Points, in no order, along strands that fork and pass close to each other.
Points whose rows are less than 56.6 apart are linked; no others are. Some points are linked to none.
Z_384: [-10  21 -20   8  -2  14  -6 -39  22   0 -16 -40  15 -51  -5  -8  -3  17
 -12   7]
Z_19: [-23  -4  -7  -3 -13  18  26 -23 -16   7 -22  10 -12 -37 -17 -22 -38  16
  -5  10]
Z_74: [ 21  -9   7  14  -9   6 -24   2  16   2  34  13 -16  39 -33  17  21  -3
   4 -13]
Z_341: [-11  -2   2 -16   2   9 -22   9  11  -6   5  18  -3  69 -25  15   6 -14
  -9   7]
Z_57: [ 20  31 -23  17   4  11  13   2  10 -10   0 -39  22 -40   3   5  -5 -13
 -17   2]
Z_213: [-14  19   1 -18 -19   0   0  -8  -6 -13 -14 -21   5 -32  -5 -20 -29 -14
 -11   2]
Z_627: [-15  -9  28  -6 -25 -27   6 -15 -13 -10  24  24  -6  12 -11 -23   3 -21
  -7 -19]
Z_641: [-33  14   0   3  -6   4   9  -4 -18 -28 -11  26  -6  42  -9  -3 -30 -19
 -32  18]
Z_575: [ 21 -19 -18  14  45 -14  21  13  11 -10   5  23  16  -6  32   9   9  32
  13  -8]
Z_344: [-20  27   2 -53  -1 -10  -9  13  19   4  13  16  21  33   8  -5  13 -27
  -4 -16]
Z_814: [ -6 -11   0 -13  21  -7 -12   3   6  -5   8 -21  -8  -1  -9  -7  19  -5
  29  -3]
Z_711: [ -3 -16  14   9 -13 -35  10  -9 -31 -13  22   9  -3 -11   6 -28  -3  -8
   3 -17]
Z_348: [ 10 -23  -6  21  30 -13  42  -1  -2   5   4  35  13  -9  33   5   6  18
   5  -2]
Z_822: [ 34 -10 -17  20  10 -12  -2   4  14  20  21 -28  31 -10   4  11  39  -9
  10  -2]
Z_905: [-21 -20  -4   2 -13 -17   3 -25  -6   3 -13 -21  -1 -31  12 -29  -5   4
  16   7]
Z_867: [ 38 -16 -20   1  36  -8   6   4  30  11  -7 -21  38 -30  28  16   4  25
   8  14]
Z_188: [-27  11  15 -22 -27 -38  -9 -18 -27 -12  -5 -32  14 -41  11 -22 -10   2
   3   4]
Z_274: [-26  -2  13 -31 -12  29   5   5  -1  16 -26  23 -19  17  -4  -8 -23  -7
   3  12]
Z_566: [-30 -10  12 -29   2   0   6  -5  -8   1 -16  17 -24   3   3 -18 -16  -5
  15   3]
Z_684: [ -4 -31 -18  22 -11  24  27   0   9  35  -5  -6   4 -16   1  -6  18  -8
  10  17]
Z_799: [-21   3  -9  23  12  12  19  -5 -23 -18   2  30 -13  24  -5   0 -19  -7
 -13   9]
Z_122: [-18  -5  18 -18 -20 -39  -1 -10 -27 -16   3  -4   1 -21   6 -31  -8  -7
   7  -7]
Z_642: [-15 -19  15 -27 -28  -7 -15  -3   8  17  -6 -20  -8   0  -4 -19  21 -20
  16  -1]
Z_970: [ 31  -3  -9  18  15  15 -18  20  -6   4 -15   4 -16  19   5  14 -11  16
   9   9]
Z_335: [ 37 -15 -17  26   6   0  27   8  18  24  16  -2  28  -2  10   6  26 -16
  -5   0]
Z_440: [-14 -18  -3   9 -22   6  26 -10 -24  18 -20  10 -15 -25   0 -20 -23   5
   9  11]
Z_699: [  4 -13  -2  24  28 -11   5   4 -13 -17   1  27 -14  13  15   1   0  21
   8 -10]
Z_211: [ 23 -11  -6  17  -8  -3  33 -13  -8  18 -21  22  19 -37  27  -3 -33  25
 -19   6]
Z_44: [-18  37  -7  -5   0  -6   6 -18  -8 -19  -1 -48  30 -52  -2  -7  -4  -7
 -11   1]
Z_477: [ -1   4 -13  41  -1  14  32   0 -27  -4  -1  29   1  19   8   4 -15  -6
 -25  13]
Z_540: [ 11   7 -19  13 -12 -22  20 -28   2  -2 -12 -20  39 -60  18 -19 -23  21
 -19   5]
Z_30: [-18   8  23 -52  20 -29 -32  10   3 -22  13  12  -2  27   6   4  15  18
  15 -14]
Z_832: [-14 -22 -11  11 -32  27  11   2  16  21  -8 -29  -3 -18  -7 -15   8 -19
   7  16]
Z_471: [  1 -19   6  16 -38  -2  19   3 -24  16  -4  15 -16  -3  -5 -22 -12 -10
  -6   2]
Z_712: [ 17 -11 -28  15  21  32   7  10   9  25  -7  -6  -1  -6  -6   8   0  12
  18  15]
Z_104: [-13  -1  36 -19 -45 -16  -8 -11  10  -3  25  35  -3  34 -15  -7   9 -24
 -21 -24]
Z_812: [-19 -13  10   7  22 -17 -12  -5 -12 -30   9  34 -25  37   2   1   1  15
   4  -9]
Z_583: [ 19  14   3  20   9 -19 -24   9 -17 -24   3   0  -9  21  15  15  -2   6
  -8 -10]
Z_836: [ 12 -17  -3  29  18  10 -13   3 -18   4 -11  28 -26  41  -2  24  -2  20
   1  13]
Z_906: [ 18  -8 -31  19   2  25  22  -4  34  24  -6 -26  33 -29   8   5   6  -1
  -7  17]
Z_447: [ 12   5 -13  15 -17 -11  21 -14 -14  -2 -17   3  14 -44   6 -20 -43  18
 -18  -3]
Z_690: [ 10   4 -36  10  15  37   8 -19  34  20 -23 -25  10 -36  -9   3  -5  15
  -1  14]
Z_811: [ 22 -13  -6  24  -3  -1  20  -3 -10  15 -15  12   1 -16  26  -2 -12   3
   0   2]
Z_139: [-12   1  13  -1  13 -13 -20  -8  -1 -21   7  26 -12  55 -13  11   0  -7
 -12  -2]
Z_250: [  3   5 -22   5  15  13  -8 -14  17   3 -17 -35   3 -36   2  -3  -8  12
  11   9]
Z_515: [ 33 -19 -22  15  12  25  -8  24   5  22   8 -11   1  14 -21   9  15  -1
  15  11]
Z_138: [ 17   8  -2  -5   0  21 -23  15   5   2 -26 -12 -21   3  -3   3 -23   4
   7  10]
Z_111: [ 37  -4 -15   4  44  -1  15  11  21  -3  -4   8  28 -13  27  19  -8  29
   5   6]
Z_741: [  0  39  -6  -1  22   2  -4  -3  -8 -26  -1 -35  14 -37   3   9 -10  -3
  -7  -3]
Z_619: [-22 -24   4  -7 -42   7   5  -2  11  16   1 -25  -5 -14 -10 -31  18 -28
   4   5]
Z_985: [ -7 -20  24   2 -16   6  -6  -2 -12  16   4  32 -34  39 -17   7  10   0
   6  -2]
Z_514: [-28  17  18 -34  -1 -26 -15  -7 -14 -13  -9 -37  13 -34  15  -3   5   1
  15  -3]
Z_363: [ -9  -6   6 -13 -23 -13 -20 -12  -2   9 -14 -39  -7 -24  11 -16   4  -7
  17  11]
Z_203: [-18   3  -5  12 -28  38  25  15 -15  -1 -16  15 -19  10 -11   0 -23 -12
 -26  17]
Z_617: [-14   9   2 -47   3  16 -18  19  12   8 -25  17  -5  32   3   3 -17  -9
   0   6]
Z_562: [ 35 -10  -5   6  29 -24 -27  13  -6  -8  26 -13   4  -4   1  13  26  28
  22 -15]
Z_109: [-10  24 -16  14   0  -8   8 -31   5  -6  -8 -41  36 -58  14  -6   1  13
  -7   5]
Z_929: [ -9   5   7  13 -10   3   7   1   2 -14  27  16  -3  40 -20   2  17 -32
 -17 -17]
Z_786: [ -7   7  10 -20  28 -20 -30  12 -21 -16  14 -48  20 -20  -7  17  39  26
  31   2]
Z_449: [ 19  15  -1  13  -3  11  -8   4 -10  -5 -27  -1 -14 -18  11  -1 -35   7
 -12   5]
Z_404: [ 11   4   5 -18  26 -20 -39  11  -7 -16  36 -27   9  -4 -14  14  38  15
  25 -10]
Z_157: [ 30  -2 -27   8  18   6 -13  -2  21  16 -11 -40  27 -30  10  11   7  20
  18  18]
Z_841: [-22  38   9 -51   6 -11 -10   1   2 -21 -18   8   6   8  18  -3 -27  -2
 -11  -6]
Z_553: [-11  12  25 -25  15 -30 -25   8  -8 -29   5   0 -10  13  10  -1   5   1
   6 -10]
Z_419: [ -6  -2   7 -11 -10  24  -8  23  12   8   6   3 -16  43 -25   3  12 -28
   0   2]
Z_17: [-15  38   2 -43   4  -3 -23   8  16 -14 -19  12  10  35  11   8 -23 -12
 -16   5]
Z_359: [ -6 -16 -17  25 -16  28  46   8  -7  37  -3  14   1 -20   1   0  -1  -3
  -4  20]
Z_345: [-14  17  19 -26   8 -14 -18   7  -9 -24 -20   3 -16  -1  14  -7 -26   8
  -1   0]
Z_470: [ -3  26  24 -39 -30 -16 -16  14  -1   4  -6  -2   6  16  12  -5  -4 -24
 -14  -7]
Z_739: [ -5  -2  -6  -3  25  19  -1 -10   8  -6 -30   4 -25 -21  -1   3 -25  23
  11   3]
Z_178: [ 29  14 -10   9  32 -10 -15  17  -4 -13  17 -25  15  -5  11  14  12  12
  11  -5]
Z_120: [ -9 -10  11  10 -22  25   8  13  -8  14   2  21 -29  43 -19  11   7 -14
  -9  12]
Z_924: [ -8  18  29 -17  10 -28 -27 -10   5 -29  47   8   6  23 -20  20  31  -1
   3 -27]
Z_397: [-18 -17  -4  14 -10  34  27  16  -3  22   7   9 -21  14 -17  -3  16 -18
   2   9]
Z_207: [-26 -15 -18  15 -16 -11  24 -35   0   1  -2 -18  23 -39   5 -35 -11   7
   9  13]
Z_902: [-22  16  -4 -23  28  16   1 -15   9 -24 -22   3 -15 -22  -7  -7 -32  18
   1  -4]
Z_705: [ 14   0  30 -17 -17  -7 -43  -9  20  -4  31  12 -12  33 -29  22  18  -3
   6 -22]
Z_403: [-10  12  11  -9 -36  15  -7  30  11 -13   6   0  -5  47  -9   2   2 -37
 -41  -5]
Z_550: [ 18 -22   4  30 -20  -2  11   1 -15  21  -2  18 -13   3   7  -2   6   0
   4  -6]
Z_940: [ 31 -16   8  11   4 -17 -30   3  -2  12  14 -14 -10  -1  -1   3  24   8
  19 -16]
Z_497: [ 13  19  18 -42  -6  -6 -42  23   4   2   3 -15  -2  32  -5  11   3  -9
   8  -1]
Z_783: [-14  26  23 -49 -19 -32 -15   4   5   7  11  21  16  27  13   0  18 -18
  -6 -22]
Z_494: [-14  25  23 -36 -36 -23 -17  -6  24   2  33  26  15  36  -6   8  21 -20
 -23 -30]
Z_385: [-12  10  45 -20  -4 -42 -22  -8 -11 -26  31   3  -3   8   1   7  20   1
  -1 -29]
Z_72: [  8  13 -27  15  11  40  23  -6  19   8 -17  -8   1 -25 -13   3 -17  -1
 -12   3]
Z_282: [-15  12  10 -15  24 -21 -22   1 -14 -19  -4 -45  13 -36   8  12  16  22
  21   2]
Z_192: [ -9 -26  21 -14 -18  -4 -10  -6   9  18  13   0 -21   6 -18  -8  26 -15
  23 -12]
Z_300: [  3 -12 -10  13  28   4   6   4  -4 -11 -19  23 -18 -10  20   6 -21  34
  10   1]
Z_225: [  4  -7  -8  46 -17  24  32  19  -5  21  18  25  -8  28  -8  19  16  -6
 -23   4]
Z_864: [ 33 -14   4  32   3  -6 -28  -8   7  -3  34  24  -6  40 -26  32  19  16
   0 -16]
Z_986: [  2  -4  -6  33 -13  22  49  11 -18  26   5  32   0   2   8   8  -3   3
 -18  18]
Z_784: [  7  15   0   4  -5   4   0  17  -3 -11  11 -28   2   4  -9  -1  16 -31
  -2  -6]
Z_98: [ -3  21  17   2   2 -13 -13  -3   7 -23  43   3  -1  31 -28   9  25 -25
 -11 -20]
Z_729: [ 28 -24  -6  28  15   7 -13   8  -6  17  21  32 -10  44 -14  26  15  22
   8  -3]
Z_685: [ 25 -17 -23  12  23  25  32   0  30  34 -11  -5  27 -14   8  12   3   5
   5  21]
Z_173: [-24 -19  14 -17  18 -11  -2  -3  -6 -12  -1  25 -27  21   3  -5  -2   7
  21  -8]
Z_977: [ 14  19 -14   7  33  -4  -4   9  -3 -24  -6 -19  -1 -17  12  11 -12  11
   4   0]
Z_99: [-23  17  -3 -46  34  13 -13   1  19 -14 -20 -10  -7  -9  -7  -2 -15   9
  18   4]
Z_288: [ -1 -26  23   8 -14  -7  -3  -6 -13  13   5  16 -30  10  -8  -9  14  -4
  17 -11]
Z_890: [ 21  19 -14  24 -21  19  20   0 -13  -1 -19   5   3 -26   5  -5 -39   5
 -27   0]
Z_243: [ 22 -33   0  20  -6 -12  -9  -4   7  27   1 -18  -5  -8   4  -2  26   2
  24  -5]
Z_651: [ -5 -23 -15  20  19   2  57  -8 -11  23   3  32  16 -21  17  -6  -4  11
   1  13]
Z_448: [ 32 -13 -10  36  -8  13  24  17   8  21  14  12  10  17   1  13  23 -15
 -12   0]
Z_997: [ -2  28 -21   2  -9  31  18 -14  16  -8 -17 -22   3 -41 -18 -17 -26  -6
 -29   0]
Z_745: [-17  12   5 -13 -19  11  -5   9  -1 -15 -14  14  -6  47  -2   2 -14 -27
 -31  12]

Follow the links from the first point to the second, and from the first to the third. Name the last point that the two ways share.
Z_619 / Z_812 / Z_690 => Z_288
Z_138 / Z_651 / Z_799 => Z_447
Z_867 / Z_404 / Z_138 => Z_109
Z_440 / Z_122 / Z_970 => Z_447
Z_300 / Z_19 / Z_98 => Z_812

A fork is a point with three links. Follow the links from the first point to the second and name the forks in between, in order.
Z_44 / Z_30 => Z_109 Z_447 Z_550 Z_288 Z_120 Z_812 Z_553
Z_139 / Z_403 => Z_120 Z_288 Z_642 Z_986
Z_997 / Z_225 => Z_690 Z_250 Z_109 Z_447 Z_550 Z_288 Z_642 Z_986
Z_104 / Z_440 => Z_562 Z_741 Z_109 Z_447 Z_550
Z_282 / Z_348 => Z_562 Z_741 Z_109 Z_250
